Each scene shows the same named points in several views. A view is turned or mirrored, and shifted as a whole, has a little noise and may leave points out.
In the rows, 128 means zero.

Scene 1
View 1
<203>: [129 116 121 113 141 130 122 120  92 155 108 119]
<182>: [124 109 132 116 133 177 117 114 119 132  98  89]
<137>: [117  88 122 132 175  90 125 113  90 191 128 139]
<30>: [131 130  94  92 121 133 126 130  65 169 101 127]
<46>: [163 191 118  86 115 142 122 127  88  93  93 124]
<117>: [144 152 125  99 137 128 120 121  95 122 103 121]
<152>: [104 106  64 118 132 129 152 126  69 205 110 141]
<175>: [116  67 127 114 159 114 107 123  79 197 114 118]
<140>: [109  95  96 130 150 130 143 113  98 190 112 124]
<45>: [136  88 182 128 163 146  92 105 131 131 109  80]
<136>: [147 119 184 142 194  92 108  98 141 118 124 116]
<47>: [141 144 126  99 129 139 118 121  94 125  95 118]
View 2
<117>: [131 165 130 138 121 171 148 153 120 119 133 118]
<136>: [134 155 181 124  81 159 142 192 112 156 189  61]
<30>: [ 92 164 116 105 149 187 141 114 135  91  89 151]
<140>: [ 87 131 163 102 116 201 149 104 151 118 132  98]
<203>: [105 159 146 118 122 189 142 140 142 117 136 100]
<182>: [135 149 134 168 126 211 144 137 164 120 150  77]
<175>: [ 63 153 167  88 125 204 122 141 166 119 144  79]
<152>: [ 67 131 151  81 127 204 151  83 152 102 106 122]
<137>: [ 85 139 194  70  91 168 141 151 131 141 159  84]
<47>: [136 165 119 144 127 177 147 150 126 111 131 111]
View 3
<117>: [159 140 151 126 142 151 145  95 150 128 134  93]
<140>: [174 142 131 126 125  61 133  68 110 116 121  96]
<136>: [181 162 211  86 142 103 146 142 168 133 135 156]
<203>: [158 141 153 121 130 109 130  78 142 112 126 102]
<137>: [197 152 174 125 117  67 143  99 123 126 105 165]
<30>: [155 131 123 143 121 132 132  53 122 106 118  91]
<182>: [135 137 151  89 144  97 122  89 167 108 150  70]
<175>: [160 133 151 117 114  66 109  63 123  83 108 134]
<45>: [144 142 198  71 141  92 112 118 177  96 149 118]
<46>: [146 138 120 142 150 200 162  80 158 141 136  48]
<47>: [149 139 148 121 140 148 136  86 156 125 134  87]
<152>: [177 134 104 150 117  68 135  45  92 117 109  85]
View 4
<30>: [136 121 121 106 169 105  97 150 185 164  83 115]
<136>: [127  93 188 150 172  54  54  80 117  84  62 157]
<117>: [147 105 145 107 171  78 109 118 147 145  67 118]
<46>: [159 103 151  89 169  62 150 107 143 169  49  95]
<45>: [149 150 152 167 157  86  65  89 117  88  72 140]
<152>: [123  97 124  97 152 125  72 188 194 156 123 142]
<47>: [152 120 147 112 165  83 114 119 144 149  69 113]
<140>: [132 101 137 114 151 113  61 160 166 133 113 152]
<203>: [135 116 142 119 167  97  82 131 162 141  83 130]
<182>: [162 170 119 146 144 115  80 126 135 113  99 140]
<137>: [ 96  70 170 139 177  85  35 133 171 107  90 165]
<175>: [112 128 123 145 174 113  38 150 184 118  94 147]
View 5
<46>: [114 153 114 119 164 188 164 132  84 187  85 142]
<47>: [127 148 124 123 159 176 157 123  99 163 105 132]
<175>: [138 122 153 144 143 117 121 113 113  56 139 112]
<137>: [112 120 183 140 130 136  91 116 138  94 161 126]
<117>: [111 141 132 132 158 166 143 121  97 147 105 137]
<152>: [176 148 171 184 137 169 137 113 101  75 125  92]
<140>: [137 141 172 176 138 151 117 109 102  78 116 110]
<45>: [ 54 115 127 129 162 107  99 104  96  91 100 156]

Which points are out of place in each view (at most two, in the order of its rows)? Write none if all are in place.
view 1: <137>
view 2: <30>
view 3: <46>
view 4: <182>
view 5: <47>
